Each row is a point on a landscape with many valleys, with its height.
A ball rolls from a point to the lowest of its 5 nearest points, and stops where none of them is lower. Distance is the straight distance between rows; heights are no part of it.
j_102 (h 521): [152,137,136,147,141,119,135,115,125,113,109,132,96,128,133,136,132,140,135,139,112,135,113,127,124,126,136,121,117,130,131,118,141,147,118,113,117,99,148,135,141,107,127,119,135,112,136,108,116,134,135,138,126,114,130,125,109,125,118,126,136]
j_514 (h 638): [101,136,135,162,148,126,117,103,143,114,104,127,123,138,140,113,82,154,135,144,80,113,103,87,137,139,101,132,125,142,108,116,143,126,91,99,127,143,183,143,161,117,114,117,127,116,117,137,115,123,102,94,86,146,146,117,107,126,109,115,143]
j_789 (h 219): [137,136,135,112,122,136,122,150,123,134,124,129,119,116,119,131,141,114,118,121,154,126,129,147,122,139,152,126,122,122,125,125,91,128,139,146,139,122,105,107,123,126,141,129,131,143,134,135,131,137,128,146,154,132,136,121,153,118,135,126,121]
j_103 (h 203): [141,129,119,109,123,125,118,141,119,123,119,125,122,129,128,149,137,126,124,123,141,147,126,141,130,122,142,125,142,115,134,139,95,132,140,130,130,132,128,119,117,130,145,124,120,133,135,125,131,134,136,152,137,131,137,112,141,138,152,129,114]
j_659 (h 224): [116,131,123,105,120,137,121,138,129,123,156,129,146,119,123,123,150,121,107,132,138,133,131,113,131,142,135,134,124,125,135,144,128,121,141,125,123,148,112,120,118,142,133,132,140,147,122,145,139,120,128,136,133,128,131,137,140,122,123,122,131]
j_834 (h 161): [109,112,124,119,129,140,128,135,138,141,147,134,167,119,126,109,139,132,117,129,140,125,128,101,127,138,122,143,134,119,121,150,132,105,139,131,123,160,114,129,117,153,122,153,137,140,117,139,143,122,115,123,106,128,109,122,128,133,128,118,132]
j_254 (h 183): [109,115,139,98,120,134,136,134,124,137,166,125,143,128,115,96,159,117,117,107,177,126,135,122,123,133,137,124,120,121,135,146,113,117,133,144,133,151,95,119,110,150,134,145,137,148,126,139,136,112,125,138,131,125,118,133,138,125,123,122,131]
j_929 (h 156): [100,107,125,126,112,104,114,123,131,103,84,128,144,153,121,134,87,146,134,137,147,134,101,121,133,100,113,114,169,133,136,120,142,105,89,128,131,139,169,140,111,138,112,120,129,119,114,134,121,119,153,94,108,176,133,123,111,149,120,160,92]
j_159 (h 272): [106,117,123,150,126,121,134,103,147,151,140,120,163,144,149,101,119,123,134,135,134,137,126,96,119,142,114,134,140,152,125,147,201,109,119,121,129,149,136,153,136,145,90,165,140,109,117,140,137,114,104,104,111,135,90,147,94,114,114,140,133]
j_312 (h 60): [115,138,113,128,140,129,114,148,132,114,106,134,154,114,136,134,94,126,135,132,105,105,116,103,143,129,95,138,139,144,124,135,114,112,115,93,141,148,155,128,116,138,161,117,121,120,117,136,150,115,153,106,85,140,160,123,132,146,138,128,112]
j_316 (h 280): [159,110,127,149,109,105,141,130,137,131,125,110,119,182,87,146,92,143,155,139,118,145,176,170,126,100,146,109,137,123,129,142,141,140,145,173,135,67,111,157,150,74,101,121,109,115,161,112,85,144,136,121,184,134,76,134,111,122,119,151,126]
j_497 (h 389): [136,142,132,136,131,139,132,122,119,119,130,127,108,125,132,140,125,130,129,149,115,123,126,120,124,132,145,128,117,134,128,125,116,138,122,119,122,133,136,124,141,119,130,125,127,119,129,124,132,137,131,138,117,123,130,123,120,127,130,123,138]
j_956 (h 54): [126,140,125,119,145,132,127,147,112,137,148,130,141,94,144,133,136,121,113,108,103,119,140,138,136,121,90,142,124,128,129,120,101,109,148,102,140,146,130,127,112,149,183,102,120,145,112,150,144,116,155,132,104,115,146,121,160,149,167,128,119]
j_669 (h 181): [133,120,126,138,116,110,114,123,136,108,84,128,97,152,120,143,89,146,143,139,122,146,101,148,135,99,130,119,151,127,135,106,130,124,102,134,139,111,169,133,120,118,144,112,119,97,139,124,101,147,156,110,115,145,138,119,121,146,120,153,108]
j_267 (h 437): [149,136,127,144,134,106,119,116,128,118,97,132,93,148,112,144,104,139,148,153,105,132,129,144,132,108,141,104,131,125,136,98,118,146,123,117,119,89,148,120,137,104,139,114,123,111,145,99,113,142,144,141,132,123,141,131,105,141,129,116,125]
j_738 (h 343): [149,128,133,151,124,107,138,115,136,119,102,132,98,165,100,163,115,142,138,140,115,137,143,154,118,104,150,103,136,118,130,103,128,142,129,130,124,94,136,123,142,104,120,118,113,103,152,110,105,143,132,141,148,130,117,128,107,117,110,137,136]
j_507 (h 172): [129,114,130,89,118,132,121,139,124,137,148,131,123,116,124,116,153,114,112,114,171,128,135,152,124,140,153,121,120,102,142,124,81,123,149,151,132,123,89,106,99,129,134,134,124,152,135,133,127,126,139,137,164,130,135,121,166,118,144,116,113]
j_342 (h 405): [151,137,128,148,129,136,161,125,142,153,150,120,128,136,120,120,147,139,144,126,126,129,139,142,133,139,143,128,130,141,120,128,150,147,137,129,103,95,104,128,153,113,85,139,139,124,147,112,120,133,93,130,152,132,103,142,90,117,118,121,161]
j_843 (h 136): [107,114,119,126,117,124,134,131,127,117,124,128,157,133,125,116,117,138,124,138,146,139,111,98,125,127,124,123,130,138,134,131,135,110,118,124,143,152,139,125,106,144,129,145,127,128,109,137,146,128,131,118,108,138,111,131,127,143,135,128,113]
j_564 (h 80): [126,145,128,114,123,139,148,123,134,135,159,120,132,112,119,124,159,126,125,129,140,128,127,134,120,142,145,138,119,117,131,139,125,125,148,134,121,122,101,125,130,130,112,140,146,140,132,115,138,129,115,125,141,118,119,130,131,122,121,116,149]
j_480 (h 182): [126,87,105,101,93,106,134,117,130,129,110,116,162,157,122,127,103,120,131,118,153,152,126,136,124,116,117,124,148,134,143,151,149,126,123,159,146,145,126,136,107,142,108,135,109,132,115,128,143,134,139,118,112,147,105,137,115,147,127,158,98]
j_524 (h 68): [139,142,122,103,144,140,113,138,117,138,127,132,123,103,144,140,142,121,116,106,130,132,134,146,137,120,128,129,141,131,126,114,87,119,148,118,146,125,133,123,102,133,166,96,123,153,120,148,126,111,158,141,127,114,143,103,158,133,161,119,105]
j_74 (h 283): [144,100,121,135,115,94,137,119,141,141,124,121,143,168,123,132,123,129,135,132,137,145,149,132,124,119,127,123,145,146,135,129,183,129,117,150,129,117,115,131,127,125,93,144,116,119,143,125,117,132,131,105,140,137,86,140,98,117,124,146,129]
j_445 (h 308): [143,131,124,143,124,116,124,131,118,96,98,130,88,159,117,149,106,143,155,148,116,146,135,161,124,103,140,112,140,111,133,117,125,142,126,142,127,95,157,126,144,99,145,110,119,103,154,105,101,153,147,136,160,138,130,125,111,132,121,134,126]
j_377 (h 226): [111,127,127,137,121,123,139,137,132,144,156,133,160,127,137,111,140,128,126,127,138,129,119,112,113,137,124,130,137,138,128,152,167,115,138,136,116,144,105,136,126,160,102,157,133,124,132,132,141,109,103,110,114,120,104,151,121,127,124,127,129]
j_423 (h 72): [112,108,142,103,127,131,115,133,125,134,133,144,161,129,130,112,138,124,124,107,157,133,125,123,120,131,104,136,130,129,122,145,120,102,137,133,141,156,117,123,83,162,143,148,124,151,96,148,150,105,144,131,115,131,134,116,163,149,136,130,111]
j_99 (h 177): [145,114,135,86,115,127,134,128,115,140,143,121,124,143,121,122,150,112,120,119,161,133,139,161,122,124,155,128,123,106,137,134,112,128,136,159,132,118,82,118,114,108,117,135,117,148,130,123,124,135,133,139,169,128,123,128,145,116,130,136,127]
j_957 (h 569): [144,132,145,160,149,130,134,100,135,116,100,120,99,132,122,126,115,149,154,130,91,117,116,105,127,127,133,121,117,145,117,114,139,140,103,109,122,104,167,140,175,97,105,133,120,114,133,120,112,129,103,132,113,117,128,140,94,125,101,118,142]
j_5 (h 99): [117,121,118,117,149,120,110,152,115,133,124,141,148,115,135,135,122,126,113,93,138,128,127,143,130,115,75,132,129,139,115,125,109,106,143,95,141,149,124,119,99,145,174,116,123,146,97,140,142,117,168,143,83,115,145,121,166,163,168,139,97]
j_277 (h 307): [127,144,117,152,136,118,122,128,118,121,103,133,114,136,125,148,102,133,135,141,115,133,122,134,128,115,133,116,139,131,122,127,114,149,121,118,138,111,156,119,132,128,133,102,121,114,135,106,119,142,145,134,110,128,147,119,125,141,126,127,123]
j_639 (h 252): [135,140,118,138,134,129,118,128,131,125,109,135,127,130,130,133,124,121,132,142,122,127,121,121,128,133,140,126,135,136,124,135,122,133,125,122,126,126,140,128,130,130,135,118,110,119,116,123,142,138,134,133,127,128,150,122,129,127,139,119,118]
j_806 (h 207): [141,109,132,114,110,113,144,117,144,148,139,130,154,149,131,120,130,123,138,140,149,146,132,117,126,116,138,125,143,135,128,143,169,137,138,147,120,124,107,132,129,139,97,154,118,127,127,124,124,129,120,117,140,136,94,130,100,106,130,141,132]
j_643 (h 191): [144,113,124,115,115,107,121,133,122,116,101,131,118,141,114,140,111,120,134,124,144,144,129,147,118,113,135,116,146,118,140,133,123,143,125,151,144,124,132,116,106,129,131,125,109,118,125,116,123,150,162,137,144,141,121,128,126,138,127,142,119]
j_818 (h 135): [110,129,126,127,140,129,122,142,126,121,118,132,139,110,149,130,122,117,110,126,115,112,115,110,137,118,99,136,135,149,134,126,110,130,116,107,131,154,147,132,123,138,150,100,127,122,110,139,145,126,131,121,93,132,150,117,138,150,150,128,107]
j_703 (h 527): [136,146,134,147,147,137,135,116,139,121,124,119,115,109,143,123,128,135,126,140,95,118,122,105,122,139,142,131,118,141,134,121,133,144,100,109,127,114,146,129,143,106,118,115,138,118,128,115,139,139,106,124,106,107,142,141,116,128,116,126,143]
j_894 (h 410): [129,138,134,151,133,135,137,101,130,116,132,126,122,137,127,130,134,134,145,135,108,128,117,98,119,130,127,136,122,144,125,140,152,128,114,126,115,116,143,135,152,124,116,142,136,105,120,128,120,119,96,126,115,119,111,145,95,107,110,119,156]
j_757 (h 142): [94,130,132,108,123,144,109,148,121,128,164,140,166,119,129,111,153,118,106,125,125,104,133,101,130,154,101,142,104,124,120,134,135,112,129,125,122,172,121,131,116,157,149,148,145,142,107,150,144,106,119,129,115,128,125,133,148,135,129,120,124]
j_287 (h 295): [114,99,118,138,114,107,136,115,148,153,122,119,157,154,157,113,113,133,139,129,139,134,122,93,124,127,124,152,148,138,125,137,184,111,114,137,126,145,121,142,129,143,91,153,132,119,125,139,123,112,107,101,109,136,87,139,94,116,122,153,127]
j_4 (h 274): [106,147,131,121,127,154,126,150,117,142,155,130,130,95,143,109,162,113,103,121,129,112,115,114,133,155,124,144,110,122,122,133,117,126,132,131,112,151,104,134,138,127,128,137,148,145,114,146,132,106,93,128,142,116,136,138,141,125,113,103,146]
j_917 (h 103): [110,132,122,118,141,119,119,141,130,116,97,136,132,130,135,135,97,129,128,118,141,138,120,119,131,113,99,130,133,132,134,125,114,106,118,113,140,155,158,128,86,142,139,112,122,132,106,133,128,126,161,128,93,147,123,110,138,170,143,144,93]
j_918 (h 96): [135,152,130,129,151,149,119,143,112,140,159,120,112,87,140,151,134,118,104,110,108,124,141,139,143,136,114,143,116,125,118,109,92,122,136,115,143,126,125,120,123,137,162,92,128,139,131,146,140,135,150,139,129,115,163,113,165,129,154,124,127]
j_127 (h 243): [146,113,128,132,103,118,130,143,128,105,101,121,115,155,99,149,119,158,142,146,132,150,137,158,119,96,155,114,143,114,144,119,133,140,131,155,127,103,144,129,128,103,137,120,121,121,153,125,124,161,162,133,148,145,118,133,119,128,112,146,111]
j_234 (h 242): [143,109,134,132,122,126,149,119,142,127,126,138,130,154,106,132,117,134,138,135,118,149,127,138,133,125,152,120,131,121,136,126,145,140,137,145,119,106,134,137,129,108,110,124,125,118,140,114,117,142,126,130,142,128,113,129,95,118,125,130,135]
j_958 (h 225): [130,133,136,101,127,126,124,137,117,141,170,133,131,106,132,109,159,109,109,115,162,113,123,134,129,144,136,129,114,111,133,138,113,121,148,133,126,144,89,118,108,140,130,138,128,163,128,141,131,110,125,149,148,115,126,129,168,123,135,113,132]
j_546 (h 299): [126,142,129,150,140,123,124,117,138,112,118,128,119,124,137,124,112,127,132,141,106,128,120,104,136,133,119,137,137,137,135,136,129,128,114,102,131,132,151,123,125,138,140,124,134,114,120,124,140,130,118,127,103,135,140,118,129,131,130,129,115]
j_940 (h 223): [141,101,136,118,105,109,143,125,128,119,110,117,117,156,104,156,119,135,136,136,149,146,141,163,119,102,147,108,139,109,135,132,120,132,135,158,138,107,115,132,134,107,113,129,119,145,147,115,125,151,138,127,155,130,109,141,112,132,125,144,106]
j_209 (h 211): [114,129,129,131,120,122,129,122,137,124,120,126,147,144,134,118,117,139,123,142,132,132,110,103,129,138,124,131,129,135,133,147,160,130,113,121,117,148,142,141,135,145,115,137,144,113,118,118,136,126,109,116,116,142,125,136,113,130,127,130,122]
j_513 (h 125): [138,134,133,121,130,128,111,134,120,123,119,135,125,119,137,134,130,121,127,119,123,143,129,129,126,130,120,120,127,138,125,133,106,122,125,102,143,141,138,115,103,143,153,100,117,127,111,143,143,125,150,136,106,123,130,111,141,152,146,133,114]
j_771 (h 124): [132,116,125,115,118,112,116,136,132,112,85,125,117,145,137,141,99,130,130,132,130,142,116,133,139,102,102,118,152,130,127,126,119,120,109,116,148,136,168,123,106,134,148,121,123,113,119,128,123,130,154,116,104,156,124,121,128,160,130,149,113]
j_509 (h 190): [92,126,131,103,117,147,115,138,114,140,183,125,156,103,140,103,164,115,117,129,154,103,136,101,103,156,109,144,111,119,117,149,138,94,133,144,123,161,87,135,122,161,136,151,146,153,120,159,141,105,111,131,130,121,135,141,150,131,123,99,140]
j_820 (h 157): [110,123,136,107,134,138,115,139,122,144,148,133,142,104,134,116,162,109,114,120,149,114,122,116,132,144,118,125,109,114,129,145,110,104,137,135,120,153,109,122,109,153,160,131,136,156,122,154,139,119,132,136,131,125,129,121,171,129,145,118,129]
j_802 (h 302): [123,129,125,145,124,104,131,101,134,119,118,125,140,149,130,133,107,143,142,132,131,137,115,111,130,122,127,126,147,149,126,136,173,134,126,124,119,123,136,147,144,158,107,149,141,102,121,130,124,128,115,105,122,143,88,142,87,113,126,137,123]
j_66 (h 267): [142,152,120,137,143,158,122,140,101,145,144,140,104,102,137,141,149,112,114,132,114,114,124,149,130,136,142,139,111,134,118,109,88,131,145,112,126,111,122,116,133,118,141,91,133,145,124,127,124,122,120,143,150,117,155,121,148,128,136,118,155]
j_617 (h 409): [119,163,121,125,145,165,123,136,107,149,160,127,89,89,151,127,157,108,108,118,115,87,140,151,129,142,133,142,92,116,121,102,94,137,145,130,105,108,109,117,137,120,137,107,146,148,141,145,123,121,137,154,165,107,161,127,167,107,131,108,163]
j_892 (h 66): [138,123,126,130,112,122,126,117,136,118,117,133,131,146,129,131,124,126,131,124,134,140,121,123,128,120,140,123,135,126,129,140,145,126,131,126,125,128,141,130,127,143,128,130,127,117,129,119,124,146,127,126,125,147,123,132,114,129,127,132,130]
j_61 (h 221): [101,137,124,143,119,120,115,116,132,114,94,125,121,143,137,120,82,138,142,147,123,133,93,108,132,116,107,127,143,131,150,118,149,113,86,111,133,135,183,136,134,138,131,119,130,108,125,118,116,135,137,100,100,149,141,133,119,134,120,145,111]
j_271 (h 318): [131,152,135,119,131,144,153,132,130,142,147,124,102,103,115,123,153,122,116,117,139,116,131,162,129,136,163,132,100,114,132,121,92,130,165,144,109,108,95,109,131,106,108,122,130,147,132,126,124,133,123,151,170,121,142,122,144,114,114,119,147]
j_224 (h 194): [103,134,130,125,148,151,123,140,120,128,145,128,154,103,139,119,139,123,118,145,122,112,135,102,126,153,115,142,120,126,130,146,135,116,139,115,125,160,123,123,128,152,133,133,141,155,117,142,153,110,106,124,111,126,135,137,150,137,121,117,133]
j_699 (h 144): [141,150,116,118,136,136,120,142,120,150,142,135,107,92,141,142,153,119,105,124,130,119,128,156,146,129,138,132,121,116,119,114,92,127,147,120,138,116,116,121,112,127,151,109,128,149,128,143,125,137,136,153,151,125,141,116,150,132,137,118,132]
j_216 (h 294): [160,155,124,144,143,141,121,134,107,133,120,137,86,113,121,153,129,132,129,125,123,129,141,149,138,123,140,127,137,125,120,111,98,147,132,118,141,106,135,107,132,106,158,93,130,126,145,108,128,149,140,139,143,121,155,107,142,118,145,123,130]
j_881 (h 522): [126,141,138,158,141,120,134,100,130,103,105,130,115,132,133,115,101,154,140,145,84,115,107,89,127,135,115,122,123,142,121,118,140,133,104,107,129,118,165,134,169,123,122,136,126,108,116,118,122,131,107,110,111,126,144,130,114,122,116,122,144]
j_170 (h 101): [130,110,124,93,138,124,111,137,120,135,133,141,154,115,132,132,134,109,110,103,142,139,136,146,135,130,114,130,131,126,117,137,103,112,126,115,156,155,118,115,87,140,170,125,120,161,106,146,147,102,153,147,109,113,130,109,176,152,165,135,105]
j_98 (h 296): [122,160,123,119,131,147,147,130,128,149,159,121,113,111,132,109,165,132,131,122,143,117,135,144,121,140,146,126,100,123,126,118,121,131,146,139,105,103,85,130,130,111,89,129,145,130,137,130,118,122,100,144,177,117,140,135,120,96,108,109,171]
j_936 (h 232): [151,96,131,121,109,109,145,117,144,139,129,116,141,174,104,130,101,132,143,124,141,144,156,155,128,106,149,124,141,131,131,139,161,145,133,176,128,96,113,136,134,95,103,141,114,124,154,115,108,138,124,107,162,133,96,135,99,111,122,145,121]
j_315 (h 303): [116,113,123,153,118,118,142,112,159,132,111,128,147,147,127,123,109,132,142,131,119,136,114,96,123,134,134,136,142,145,125,141,185,129,108,110,125,133,143,143,143,147,97,164,137,111,120,128,120,125,107,100,95,134,103,145,90,115,112,134,142]
j_243 (h 465): [138,137,139,145,140,131,133,112,136,120,125,130,113,131,133,126,133,130,140,141,111,119,124,106,130,141,140,122,126,142,121,119,146,140,121,117,119,117,139,131,155,118,106,136,153,114,135,109,126,124,105,128,125,105,133,143,93,121,111,120,148]
j_154 (h 276): [122,124,128,128,128,148,146,125,138,141,139,134,150,130,141,107,143,126,130,140,133,126,128,107,128,153,120,131,128,130,130,156,165,125,129,111,107,139,129,143,147,162,107,155,138,118,122,131,144,124,107,105,108,121,113,148,120,116,114,119,144]
j_487 (h 134): [141,100,142,88,106,123,135,131,124,138,134,128,146,126,115,118,139,117,115,109,178,141,133,151,126,127,135,128,132,108,134,134,101,120,136,162,142,139,97,103,111,122,125,142,103,158,131,133,137,132,129,130,159,130,123,124,155,115,131,131,103]
j_408 (h 176): [149,102,124,107,102,116,149,133,141,135,131,114,140,160,101,128,132,132,132,126,164,133,142,163,126,116,141,120,133,122,132,136,127,152,145,171,139,113,103,125,125,94,113,136,106,143,141,106,112,154,130,133,176,138,101,140,125,124,122,133,128]
j_762 (h 170): [103,137,130,136,143,144,120,149,117,124,134,131,142,81,146,133,127,121,125,121,83,107,129,115,135,140,81,153,121,144,125,115,112,124,134,92,142,149,140,133,129,142,161,121,122,128,121,129,153,124,142,123,89,127,160,121,158,134,147,111,123]
j_673 (h 282): [154,135,130,128,117,132,141,141,138,137,140,121,121,137,110,137,151,133,128,130,137,139,136,146,132,125,160,124,121,116,140,129,107,140,144,139,124,114,120,112,120,117,131,112,132,128,147,103,138,132,124,129,160,118,115,135,128,120,127,124,140]
j_278 (h 141): [127,108,130,105,111,130,130,117,133,126,126,121,167,134,130,108,129,127,117,127,151,139,133,122,120,129,128,129,135,125,133,143,143,115,122,143,133,159,114,122,112,156,124,135,125,133,115,135,144,129,130,114,115,136,103,123,127,140,130,143,104]
j_886 (h 100): [112,113,126,104,128,128,117,132,119,116,117,131,157,122,126,117,122,125,125,115,139,135,121,116,128,135,118,128,135,129,129,137,121,114,132,118,154,167,129,121,80,144,136,141,131,133,96,134,148,119,156,112,106,139,120,121,141,157,145,135,100]
j_764 (h 380): [114,144,120,128,149,158,124,132,122,137,155,125,114,94,129,129,152,117,113,138,118,112,126,134,122,151,125,146,111,131,115,131,107,138,136,129,120,142,111,119,124,132,149,114,145,133,114,142,131,120,123,148,142,114,146,115,156,115,121,112,142]
j_626 (h 187): [145,151,131,136,143,130,122,131,118,141,119,131,109,104,136,151,125,131,119,125,113,130,132,152,137,114,118,137,135,127,133,121,100,141,136,106,138,122,141,118,119,139,171,99,118,126,131,122,126,139,150,137,116,114,148,112,141,131,159,126,115]
j_902 (h 106): [105,115,135,109,123,131,119,141,114,137,141,132,177,116,125,116,150,122,105,125,151,123,124,112,123,143,110,135,120,127,124,143,127,103,138,137,131,159,119,120,99,166,141,141,134,149,116,152,148,110,135,127,102,115,122,115,154,134,137,119,117]
j_214 (h 386): [141,123,121,154,125,127,141,117,141,134,131,116,124,160,108,126,133,132,158,119,117,131,160,133,129,120,142,120,139,137,120,112,169,148,133,139,107,86,104,150,162,89,96,144,121,113,162,117,78,111,96,123,173,126,103,123,80,113,115,125,161]
j_932 (h 107): [125,98,131,86,105,118,121,127,115,134,136,125,150,134,114,116,129,111,115,96,173,141,128,132,121,125,120,125,138,108,134,149,110,115,132,161,145,152,97,107,99,138,126,148,113,146,112,135,142,119,146,149,124,122,118,123,152,140,135,133,100]
j_776 (h 279): [95,124,117,153,132,128,133,121,147,113,121,130,153,135,138,111,109,140,132,131,112,123,118,83,123,134,113,138,121,145,138,146,165,114,97,109,119,151,154,142,151,154,101,147,134,119,110,129,138,130,109,94,85,141,119,148,99,123,107,122,141]
j_8 (h 244): [111,145,124,126,142,152,113,144,121,132,159,120,129,93,144,132,143,114,120,124,85,98,141,126,132,136,93,146,112,138,112,112,107,131,135,116,133,139,121,140,136,139,158,118,128,133,140,140,142,105,132,125,111,122,165,115,173,121,140,111,136]
j_879 (h 167): [143,117,132,100,113,132,114,134,121,138,131,140,118,132,115,135,139,109,119,118,152,136,138,156,124,123,152,120,128,99,127,136,99,131,142,144,143,117,114,116,102,111,140,122,119,136,123,113,125,142,144,152,153,138,116,122,144,115,138,129,113]
j_187 (h 513): [137,162,130,146,148,139,148,129,129,129,133,127,94,107,127,118,147,129,121,134,126,128,124,130,125,141,159,121,120,126,124,123,115,141,134,127,108,113,125,125,152,106,118,120,142,123,143,105,126,128,98,145,146,112,139,134,114,119,121,113,141]
j_750 (h 198): [144,137,126,109,139,139,117,151,107,137,130,146,97,114,130,132,139,116,110,99,145,118,150,176,129,116,149,117,122,110,132,116,77,127,152,137,137,109,114,111,103,102,155,105,117,144,140,128,113,143,151,160,157,117,143,106,158,121,151,119,114]
j_727 (h 115): [107,128,123,132,142,134,110,160,133,127,139,129,155,96,166,131,137,116,120,119,102,107,155,114,135,129,57,150,114,132,125,114,119,130,129,92,136,171,137,132,116,138,172,121,120,144,109,162,157,112,148,123,92,127,158,118,162,158,142,134,112]
j_448 (h 210): [99,92,131,125,98,99,125,107,149,109,105,125,145,155,135,125,83,144,143,136,138,136,110,112,134,114,122,128,148,128,134,127,186,114,91,140,134,135,153,149,132,150,96,144,129,114,116,132,118,130,130,85,120,152,110,136,100,134,129,153,117]
j_160 (h 632): [161,134,120,171,158,129,139,107,132,102,113,127,94,124,119,131,136,150,158,119,89,122,131,131,136,134,144,103,103,129,113,102,137,166,110,112,121,94,147,135,183,90,103,129,127,117,151,114,109,122,97,136,121,112,146,136,93,117,94,108,160]
j_661 (h 578): [138,127,142,162,130,107,119,98,133,88,95,127,94,172,121,145,100,151,150,150,100,135,112,119,132,112,136,112,148,135,129,105,151,134,110,120,120,99,160,142,163,120,115,126,116,99,144,119,100,136,127,122,121,129,142,127,100,125,116,139,122]
j_146 (h 218): [117,107,134,132,103,97,133,117,139,106,99,128,129,166,125,131,90,139,144,129,131,149,125,130,127,105,131,110,158,130,141,113,165,119,119,145,122,118,142,137,123,134,116,141,128,100,122,125,120,130,134,106,126,140,105,137,105,141,116,154,118]
j_535 (h 311): [119,144,116,134,148,160,127,145,130,124,144,127,128,91,142,130,142,120,118,140,95,113,129,114,126,142,93,140,115,130,125,119,109,134,136,104,121,142,126,122,138,125,151,108,136,123,135,133,154,126,125,128,115,122,143,131,148,133,133,122,142]
j_228 (h 171): [149,137,125,137,122,121,112,124,122,114,101,127,107,130,124,140,105,123,137,128,135,144,127,138,134,113,124,115,137,127,132,124,114,135,124,114,151,134,151,125,112,126,137,99,118,110,130,123,119,140,160,138,106,137,139,125,133,140,135,145,109]
j_470 (h 512): [136,141,126,162,149,119,123,108,128,112,100,128,104,141,128,128,99,136,142,141,99,126,113,121,131,124,127,127,126,135,122,120,134,143,115,105,130,115,164,126,147,110,131,120,123,101,128,110,115,140,132,127,97,132,150,129,112,135,113,135,137]
j_366 (h 82): [138,104,128,100,113,123,148,121,135,146,127,122,151,142,117,112,139,133,125,127,163,146,137,140,129,125,140,130,143,115,132,135,140,139,130,156,125,130,108,119,127,129,115,147,105,131,136,115,122,138,130,129,142,128,108,132,115,117,124,135,119]
j_515 (h 447): [130,148,123,151,145,140,128,118,112,136,145,134,103,90,149,126,149,119,115,129,96,104,116,123,127,138,133,131,113,131,124,122,110,150,129,117,124,127,123,129,161,116,126,107,135,135,133,129,136,130,108,137,126,111,157,127,135,111,115,111,155]
j_118 (h 301): [154,110,135,152,110,105,149,124,133,118,104,122,117,169,95,158,100,146,152,143,118,139,150,160,120,106,147,111,136,130,123,122,157,142,135,147,123,89,129,135,145,95,101,126,124,110,157,114,101,144,128,126,156,127,100,128,100,116,125,143,132]
j_533 (h 439): [140,157,135,143,153,154,134,128,108,134,150,125,90,74,142,133,138,110,109,133,90,110,133,136,129,145,123,148,110,129,113,99,104,147,139,113,143,126,127,114,146,114,153,109,125,131,141,129,138,121,118,141,135,114,164,119,143,121,125,108,150]
j_135 (h 464): [130,131,131,153,122,122,124,121,138,106,96,118,112,162,130,136,107,143,158,133,95,141,112,105,133,120,125,116,124,135,135,127,157,129,103,119,114,116,161,145,156,128,103,139,137,113,130,114,111,141,122,126,113,131,126,135,92,118,115,136,131]
j_252 (h 188): [103,135,129,114,132,158,107,144,125,129,167,124,144,86,136,124,157,121,106,124,130,99,139,110,125,149,96,144,108,124,120,124,105,121,133,125,109,165,134,140,130,147,154,135,154,144,125,158,144,109,118,137,124,108,138,128,158,132,128,110,146]
j_183 (h 273): [131,138,137,124,132,145,133,125,129,156,153,119,125,123,129,126,162,114,128,128,153,123,139,141,132,134,152,132,110,122,130,135,121,136,140,148,114,118,90,116,126,117,107,138,140,151,129,119,126,135,105,145,172,127,122,130,135,111,124,125,143]
j_983 (h 336): [113,121,131,159,137,119,136,103,135,107,121,137,129,140,138,123,104,132,142,129,103,118,109,94,131,139,122,131,126,145,136,134,166,120,93,104,118,130,146,152,164,132,103,145,143,105,120,123,130,117,106,98,93,141,125,146,89,122,112,135,143]
j_288 (h 333): [119,139,136,115,130,147,129,141,111,150,155,127,99,105,127,115,165,111,118,128,143,118,133,136,128,140,135,133,102,116,117,127,100,119,147,147,116,126,96,135,127,122,126,128,140,145,128,141,129,120,111,138,159,109,143,128,151,117,118,106,148]
j_7 (h 222): [133,142,137,95,119,138,124,144,127,150,150,135,124,119,119,119,149,120,116,110,169,120,134,155,128,145,162,129,104,104,132,128,91,123,164,161,114,109,73,111,107,112,120,140,131,144,138,121,108,139,133,158,177,131,135,127,166,122,131,112,131]
j_736 (h 347): [145,123,123,152,129,99,144,110,139,123,126,130,135,149,111,137,124,154,152,124,110,125,135,124,118,120,145,119,137,132,119,120,169,139,114,124,107,101,126,150,163,108,94,155,125,101,154,106,109,118,102,122,140,121,101,141,74,110,124,137,137]

Where does a ball stop that starts at each point below?
j_288 | j_423
j_515 | j_956
j_894 | j_892
j_160 | j_892
j_881 | j_892
j_4 | j_423
